Each row is a point on a landscape with many valleys, with its height.
A ball rolls from a point to the lowest of its 6 nearest points, and stops where none of them is lower. Distance is the straight distance between rows; heights are no part of it.
<716> (h 3.58): [-26  24 -19   3  -7  20 -11   0]
<348> (h 4.95): [-18  17  -3   8 -11  16   8  14]
<915> (h 5.04): [-11 -11 -25  16 -21   2 -57  14]
<319> (h 3.57): [ 14  -7 -11 -12  14  -4   5 -27]
<844> (h 3.08): [  6  -7   4 -14  23  -6  11 -22]
<391> (h 3.96): [-17  15 -31 -13  16  14 -34 -29]
<106> (h 4.97): [ 21   2 -49 -14 -13  -1  -6 -30]
<578> (h 6.35): [ 14   3 -43 -13  -6   1 -20 -33]
<377> (h 2.53): [ 22 -13  33 -14  24 -14  41 -12]
<428> (h 2.50): [-10   9 -19 -16  19   6 -19 -27]
<845> (h 2.33): [ 33 -17   8  -9   7 -17  38 -18]
<846> (h 5.82): [  4   4  34  16 -18  -3  40  30]
<677> (h 2.88): [  4  -5 -17 -14  16   0  -8 -28]
<803> (h 1.02): [-17  -3  60  13  13  -6 -20  38]
<481> (h 2.34): [-22  15  -9  -8  16  13  -4 -11]
<886> (h 3.10): [  9 -15  31  15 -12 -17  -1  31]
<828> (h 2.24): [ -8   7 -10 -12  21  11 -12 -21]
<404> (h 3.79): [ 25 -11  -8 -11   7  -8  19 -23]
<387> (h 3.48): [-7 10 17 -7 21  4 24 -6]
<294> (h 4.11): [  7 -10  26  18 -20 -11  12  29]
<461> (h 6.74): [-24  17 -38  13 -30  18 -37  10]
<159> (h 3.03): [ 21 -12   8 -13  17  -9  22 -20]
<873> (h 6.05): [-10 -16  11  11  -2  -5 -49  25]
<731> (h 2.42): [ 11 -23  42  14  -9 -20  -2  32]
<320> (h 3.80): [ 11  -5  29  16 -20 -12  18  31]
<727> (h 3.11): [  7  -3  17 -14  24  -6  21 -17]
<282> (h 3.60): [-19  18   2   2   1  17  11   3]
<774> (h 4.31): [  1 -15   2  14 -17  -6 -29  24]
<116> (h 6.06): [ 16  -5 -35 -15   1  -3 -12 -28]
<682> (h 2.86): [ 10  -8  21 -12  26  -9  29 -13]
<714> (h 2.96): [ -9   6 -28 -16  17   8 -26 -30]
<585> (h 4.44): [-17  14 -14  12 -20  14  -5  16]
<241> (h 3.28): [ -5 -14  41  11  12 -13 -28  30]
<810> (h 4.30): [ 28 -10 -21 -12  -4  -7  22 -22]
<416> (h 5.17): [-17  10 -34  13 -33  11 -34  16]
<358> (h 1.64): [  4 -18  43  15   3 -20 -14  29]
<413> (h 2.51): [-11  12  34  -2  16   4  39   4]
<948> (h 5.35): [ -5   2   0  15 -21   4   4  26]
<877> (h 5.87): [-12  13   4  10 -10  11  13  18]
<418> (h 3.43): [  0   2  20 -10  25  -1  26 -11]
<366> (h 6.56): [ 13  -4 -40 -17   0  -1 -15 -33]
<611> (h 3.00): [ -7  10  12 -10  23   4  15 -11]
<9> (h 4.39): [ 27   0 -33 -12 -14   3  31 -21]
<56> (h 5.44): [-26  22 -30 -12  10  18 -31 -23]
<744> (h 7.53): [-30  29 -28   2  -3  25 -24  -9]
<491> (h 4.57): [-9 15 26 10 -4  7 35 18]
<955> (h 3.70): [-22  19  -9   5 -12  15   1   8]
<947> (h 5.50): [ 12  26 -59 -18 -17  17  17 -32]
<575> (h 0.43): [ 24  -1 -39 -11 -12  -1  20 -24]
<345> (h 4.94): [-21  19 -31  13 -22  20 -18  11]
<412> (h 5.49): [  2 -18  21  15  -7 -13 -28  28]
<110> (h 3.74): [-11 -12  35  11  11  -7 -33  30]
<797> (h 1.44): [  2  -8   7  19 -21  -6  -7  26]
<910> (h 5.51): [ -1  -2  18  18 -22  -2  22  28]
<262> (h 2.07): [-10   8  -5 -14  20   7  -4 -22]
<506> (h 4.67): [ -4 -13  -5  14 -21  -2 -43  20]
<162> (h 2.04): [ 33 -11 -10 -10  -3 -13  40 -16]
<827> (h 3.01): [-1  4 35 -9 27 -6 39 -5]
<499> (h 2.69): [ -1   2 -20 -15  16   3 -14 -30]
<329> (h 5.64): [ -7 -16  20  15   1 -13 -41  25]
<497> (h 1.77): [ 33 -15  17 -11  13 -19  44 -17]
<766> (h 3.24): [  7 -18  32  13  -3 -18 -12  31]
<263> (h 2.48): [ 20 -12  24 -13  21 -13  35 -13]
<480> (h 3.71): [ 22   6 -48 -11 -16   4   9 -28]
<178> (h 3.06): [-22  19 -22  -6  10  19 -20 -18]
<872> (h 1.32): [-7 11 39 -1 16  0 44  4]
<806> (h 5.58): [-13  -1 -32  16 -28   6 -54  15]
<314> (h 5.11): [ -9 -14  26  11   4 -10 -37  27]
<346> (h 0.63): [ -5 -12  55  11  10 -14 -19  31]
<832> (h 2.45): [ -8   4   2 -11  23   3   7 -17]
<662> (h 2.52): [-24  18 -13  -7  12  17 -13 -15]
<924> (h 2.20): [ 30 -18  27  -9  18 -19  45 -16]
<738> (h 3.91): [-9  8 27 -6 22  2 28 -3]
<194> (h 4.14): [ 23  -3 -41 -11 -10   0   4 -27]
<572> (h 2.65): [-24  19  -5  -5   7  17   3  -4]
<767> (h 4.15): [  1 -21  32  12   0 -14 -22  30]
<339> (h 4.46): [-15  17  12   3   1   9  24  11]
<14> (h 4.56): [ 29 -12 -17 -10  -3  -7  28 -24]
<879> (h 4.41): [  4  -9  16  14 -24  -8   6  31]
<338> (h 4.13): [ -4  -5 -12  17 -25   2 -26  22]
<373> (h 4.45): [ -9  -2  -6  18 -22   3  -8  24]
<410> (h 4.66): [-14   9 -24  14 -27  14 -26  17]
<793> (h 3.25): [-14  16  27   0  12   5  31   4]
<951> (h 4.59): [ -9  -5 -21  16 -27   2 -45  19]
<956> (h 4.12): [ 32 -10 -17 -10  -6  -8  34 -18]
<679> (h 3.87): [ 17 -10 -17 -12   9  -8   3 -26]

For each start below, name the point where the ball stops.
<418> | <497>
<716> | <262>
<578> | <262>
<585> | <262>
<679> | <262>
<320> | <346>
<404> | <497>
<416> | <797>
<738> | <872>
<727> | <497>

Call two points neighbours if one is among the 6 nearest of the other. Go from one point of each pair to the other, from neighbour to neighbour, staying as low as possible. Name the highest point that can't be avoided.
<797>, <575> | <373>
<497>, <872> | <827>
<346>, <797> | <294>
<262>, <497> | <844>
